Points, in no order, along strands that fork, close into loops and pass close to each other.
In the rows, zero is written as 128.
Two points are linked if the straight distance between their rows is under 108. Some points are linked to none.
K_91: [124 166 109  77 126 123 153 133 177 162 157 144 127 140 118 118 170 132
 170 164 152 177 166 119]
K_541: [168 156 103 112 146 120 131 153 157 112 158 122 140 165 157 124 139 167
 129 137 159 133 147 108]
K_475: [157 146  51  95 110 136 122  58 176 197 156 137 132 109 120 151 132 143
  84 135 167 184 179 111]
K_848: [ 79 137 154 130  94 118 147 192  95 146  89 166 100 124 123  87 143  81
 173 130  55  85 106 118]
K_611: [128 167 118 121 112 138 111 113 119 177 142 154 119 142  91 107 126 142
 113 128 126 139 145 171]
K_474: [160 141 161 155 152 101 107 165 127  76 107  88 134 126 146 128 124 178
 114 142 116  78  99 146]
K_561: [136  77  92 138 149 142 120 121 175 137 136 110 119 138 165 143 144  99
 109 111 162 154 133 110]
K_502: [113  99 103 147 144 139 101  66 117 168 125 120 102 117 102 104 114 129
  67  73 145 150 172 166]
K_635: [151 104  65 159 110 157  85  55 149 145 152 125 111  78 155 171  98 129
  50  95 196 126 124 141]
K_396: [108 140  95 167 102 140 111 126  98 169 128 147 109 118 146 135 110  96
 108 157  83 121  76 117]
K_55: [122 131 190 114 136 113 179 187 110 100  83 104 143 175 116  78 144 141
 147  84 116 129 161 137]
K_162: [152 107  73 109 127 133 140  48 160 174 140 125 125 131  90 133 118 143
  99 122 173 194 181 152]
K_4: [114 110 168 135 146  87 161 211  94  63 120 145 134 169 147  95 121 143
 190 143  79  86 118 137]
K_728: [168 124 188 146 157 119 124 102  84  73  89  71 118 110 133 129 103 161
  82  93 132 109 146 181]
K_564: [ 73 159 175 129 118 135 129 180  92  97 102 153 127 122 129 111 123  69
 157 111  72 102  97 119]
K_845: [121 125 162  79 155 116 172 192 151  75 121 144 156 158 145 122 158 120
 208 133 123  97 130  73]
K_131: [153 131  82 124 133 142 111 112 161 118 174 149 116 133 174 162 118 131
 126 136 195 140  90  84]
K_533: [ 99 109 136 163 154 126 131 213  79  81 103 128 106 137 150 137 124  62
 149 132  80 103  56 114]
K_260: [ 85 140 221 122 118 128 152 165  96  91 119 157 109 131 141  90 100  97
 160 125  51  64 117 157]
K_965: [131 152 187  89 105 102 168 190 117  92 129 149 172 130  96  69 165 151
 213 125  70  84 142  89]
K_662: [130 129 180 151 180 127 127 182  98  61 129 137 121 166 141 120 122 138
 172 139  98  94  93 123]
K_89: [142 184 129  80 123 116 132 186 181  98 145 146 185 117 116 102 196 144
 209 167 117 114 121 100]
K_305: [138 150  84  95 118 115 129  83 135 203 151 142 112 132  86 116 127 159
 127 127 133 194 176 160]
K_315: [176 115  98 103 132 108 117  75 150 108 139 103 133 116 148 170 137 187
  76  93 188 146 142 140]
K_802: [105  37  92 192 160 172 120 102 150  95 111 101  99  82 146 140 111  60
  74  78 152 121  96 129]
K_653: [114 143 145  99 110 131 121 144 138 154 123 118 142 118  85 147 156 109
 154 138 110 145 119 119]
K_639: [144 145 184 108 148 120 155 119 110  77 132 126 157 157 126 122 119 178
 146 129 127 118 145 141]
K_114: [135 152 141 113 127 145  97 115 140 127 148 123 147 121  93 173 150 124
 133 111 148 128 125 136]
K_235: [137 148 140 106 140 119 141 140 127 149 137 106 139 157 136 103 153 167
 132 119 159 153 175 130]
K_518: [140 167  72  91 128 119 119 136 162 145 167 140 174 116 122 165 160 127
 152 135 149 143  98  79]
K_151: [170 174 141  78 141 138 113  52 146 142 140 139 132 112 104 136 128 168
  93 122 199 147 190 153]
K_597: [121 172 108 121  99 148  80  92 132 163 143 153 151  95 103 177 125 117
 130 139 132 122 133 107]
K_9: [174 177 124  71 140 104 143  76 141 114 154 126 143 136 131 126 144 190
 127 118 187 173 192 151]
K_289: [140 191 143 120 117 118 106 133 130 106 164 149 162 125 137 134 129 149
 149 161 114 116 107 117]
K_52: [106 142 142 186 119 146  99 103 102 173  95 104  77 129 114 109  99 136
  57 118 135 121 149 199]
K_106: [ 99  70  85 219 144 170 120  90 108 129 124 112  87  94 146 132 103  80
  75 111 119 114  81 161]
K_536: [114 179 121  79 109  90 174 182 160  96 151 173 194 132 105  80 214 148
 236 161 107 129 145  71]
K_8: [170  92  98 128 122 152 134  56 149 114 109 100 110 104 158 158  96 174
  64 101 218 144 160 170]
K_497: [137 166  71  70 131 125 147  89 186 178 167 137 138 111 106 131 157 124
 123 164 175 189 180 126]
K_285: [154  95  63 157 128 123  99 117 146 116 139 120 111 124 136 188 138 127
  87 114 146 123  54 120]
K_402: [148 132 140 136 119 125 100  93 117 150  90 102 130 127 102 120 131 187
  71 111 169 150 173 175]
K_792: [159 163 129 112 120 116 132  93 111 142 132 109 145 139 104  95 126 209
 117 125 154 154 176 143]
K_437: [121 133 168 153 113 110 133 132  83 126  98 113 114 127 126 107 104 135
 109 137 101 102 147 143]
K_900: [182 132  81 115 135 109 108 112 149 106 143 110 134 134 137 189 141 168
 101 115 149 127  94 127]
K_495: [136 140 124 117 153 117 140 155 131 107 164 130 156 170 129 125 163 159
 167  96 127 137 121  80]
K_251: [165 111 175 122 193 119 132 208 138  23 119 124 153 163 135 144 143 138
 176 126  92  76  98 111]
K_125: [ 97 135 157 143 127 142 118 169 112 114 128 123 103 124 138 135 127  83
 145 134 111 105  75 122]
K_147: [143 111 189  94 135 114 163 150 140  88 133 118 155 150 117 128 140 140
 187 153 132 118 156 108]
K_197: [ 71 154 168 182 117 134 148 140  90 150  98 119  93 125 132 110 109  90
  99 120  86 108 128 120]
K_325: [135  52 105 179 140 158  96 100 160 117 108  75 127  90 138 171 139 101
  83 103 166 109  94 134]
K_547: [158 143 174 127 160 139 128 129 100  91  93  90 138 141 103 127 146 177
 116 103 142 124 147 157]
K_320: [ 95 140 133  77 113 112 147 189 155 152 130 150 139 132 123 111 154 108
 223 188  96 129 110 114]
K_697: [150  85 159 139 153 132 109 109 127  82 119  58 112 125 123 134 115 147
  80  66 149 150 148 173]
K_514: [105 112 164 147 108 135 146 109 106 170  86  99 114 140 113 105 119 133
  98 112 122 143 180 124]
K_255: [130 126  92 171 126 125 119 137 113 131 132 126 130 141 144 144 118 140
  99 139 120 113  49 132]
K_190: [150 104 151 161 131 132 100 102 119  89 115  76 138 105 165 173  86 136
  78 114 143  92 120 140]
K_933: [ 89 135 175 101  83 114 161 171 105 161  91 155 115 135 108  73 143 121
 179 117  71 118 152 144]
K_152: [119 132 118 135 118 107 122 160  97 136 156 176 123 152 148 119  92 143
 160 158  69 122  95 127]
K_891: [103 106 142 112 118 147 146 147 131 169  90  94 115 115 116 110 131  93
 129 123 108 148 138 120]
K_959: [126 123  71 130 118 108 111 124 144 170 139 147 104 148 142 144 104 141
 107 121 129 167 120 124]
K_448: [123 129  91 176 122 158  78  82 133 154 148 110 106  96 127 147 118 110
  55 112 141 126 109 158]
K_716: [ 87 164 199 103  90 107 146 171  90 109 114 153 168 143 120  48 144 132
 180 116  70 109 149 120]
K_825: [110 110  79 123 109 129 113  81 122 182 141 135 104 110 126 146  96  98
  91 109 123 158 141 111]
K_449: [123 120  90 106 139 150 142 130 138 158 148 173 116 122 138 150 120  68
 185 166 125 154 103  76]
K_857: [125 129 128 111 131  93 120 200 128  84 128 153 146 124 161 110 136 106
 174 173 107 115  74 115]
K_892: [113 135 104  99  99 128 153 162 112 163 133 186 139 119 117 129 136  89
 207 177  95 135  89 109]
K_920: [142 130 105 115 154  99 136 178 122  98 156 127 146 147 153 154 127 133
 140 120 123 133  86  60]
K_328: [121 147 164 106 112 131 153  96 110 147 135 154 164 166 105  90 123 146
 166 130 111 149 175 120]
K_84: [138 156 184  98 120  95 142 205 125  63 139 158 189 106 141  76 166 171
 239 164  58  62 113 106]
K_666: [101  83  75 146 126 157 108  64 149 184 129 128  78  72 138 151  95  71
  63 106 140 166 150 143]
K_297: [ 79 139 110 109  86 139 133 148 110 197 114 178 130 128 120 101 125  87
 153 170  78 146 109 113]
K_466: [173 126 153 125 168 117 127 182 152  60 111  95 147 134 145 158 143 143
 122 121 121  89  92 106]
K_956: [115 165 147  78 106  81 131 192 142 117 139 158 167 116 131 100 153 127
 191 161 116 108 114 134]
K_618: [ 94 103 134 134 152 139 149 161 134 126 140 148 131 165 151 107 129  79
 168 134 117 113 114  66]
K_568: [141  96  39 107 114 132 126  68 168 186 151 140 107 108 118 176 115 103
  98 142 136 198 134 106]
K_292: [155 134  57 118 110 148  88  79 168 144 158 143 123 106 161 182 134 134
  77 116 195 126 107  98]
K_224: [138 131 140 146 129 148 132  68 116 126 146 111 137 121 136 160  97 133
 110 137 159 137 161 124]
K_925: [150  89 144 142 118 140 122  70 145 118 116  91 129  95 159 161  98 129
  66 135 185 129 150 137]
K_476: [139  57 117 161 151 145 130 107 163  91 134  79 119 104 113 141 124 126
  78  71 172 125 124 156]
K_506: [108  82 130 142 163 141 147 148 141 114 117 112 115 155 163 135 139  85
 131 115 147 138 134  68]
K_771: [ 93 100 145 152 149 163 103  93 105 133 107 117 111  88 110 156  99  56
  91 121 114 106 119 120]
K_523: [ 92 114 155 121 135 144 165 182 128 111 135 178 112 162 135  97 153  88
 211 134 100 103 119 122]
K_399: [141  89 110 175 142 143 113  66 122 127 127 111  93 140 143 140  75 151
  86 108 158 119 126 181]
K_858: [140 143 189  95 130 109 162 145 115 122  89 103 140 163 115  71 139 167
 151 111 149 154 198 160]
K_843: [134 176  76  85  96 122 133 111 161 151 158 158 155 129 118 129 143 122
 160 174 127 167 116 106]
K_287: [122 130 130  73 141  88 181 215 159  78 137 157 178 157 135  81 203 143
 226 151 100  97 125  59]
K_175: [146  87 158 196 153 130 127 138 131  97 116 110 108 121 168 148  98 120
  87 138 154  98 109 137]
K_983: [126 117 164 149 129 108 140 180 119 127 105 115 123 147 123 129 130 114
 131 158 106 100 127 122]
K_553: [109  62 117 190 128 176 116  54  89 149 115 113  98  97 105 122  99  95
  49  92 138 136 161 165]
K_128: [149  78  89 136 125 130 134  64 111 154 130 106 120 133 128 127 108 146
  89  85 168 180 177 142]
K_66: [ 96 134 142 107 131  86 144 203  85  74 134 168 129 132 151 111 139 139
 197 154  61 107  86 105]
K_242: [116 146 162 178 134 138 101 149 107 106 113  96  85 109 132 134 122 120
  77 113  88  75  90 173]
K_767: [131 107 138 144 122 153 126  54 124 175 126 137 134 142 117 124  74 129
 112 144 147 146 190 125]
K_770: [122 165  97 108 117 112 104 108 128 135 165 185 133 126 128 136 112 126
 156 160  98 137  87 119]
K_650: [ 95 139 145 187 103 143 116 100  86 167 106 135  84 117  87 118 120 110
  93 150  95 101 112 190]
K_966: [132 110  90 126 137 123 143 138 157 151 130  95 121 150 114 142 153 136
 109 116 144 166 107 140]
K_818: [140 155 119 152 106 129  75 117 125 153 128 145  97 119 116 131 136 130
  86 107 134 123 105 165]
K_750: [138 135 133 111 103 135 115  85 104 182  87  89 127 104  81 129  87 143
  78 138 163 170 180 172]
K_369: [104 143 121 212 103 160 112  99  98 185 105 137 114 116 117 140  94  93
 101 161 108  96 120 141]

A piece is two or more points that can be reached from each other along the links. Count, over all rows, the pieces, the separate loops (a circle has one, a figure eight two, a Y none), the forks (points with three links) and the tips (points with one).
pieces: 5
loops: 0
forks: 13
tips: 23

A tip is a point with one link. Name the tips that can be reached along the links from each point below, in the order of the rows.
K_9: K_55, K_151, K_920, K_750
K_802: K_474, K_106, K_449, K_297
K_514: K_533, K_260, K_597, K_197, K_84
K_396: K_52, K_175, K_767
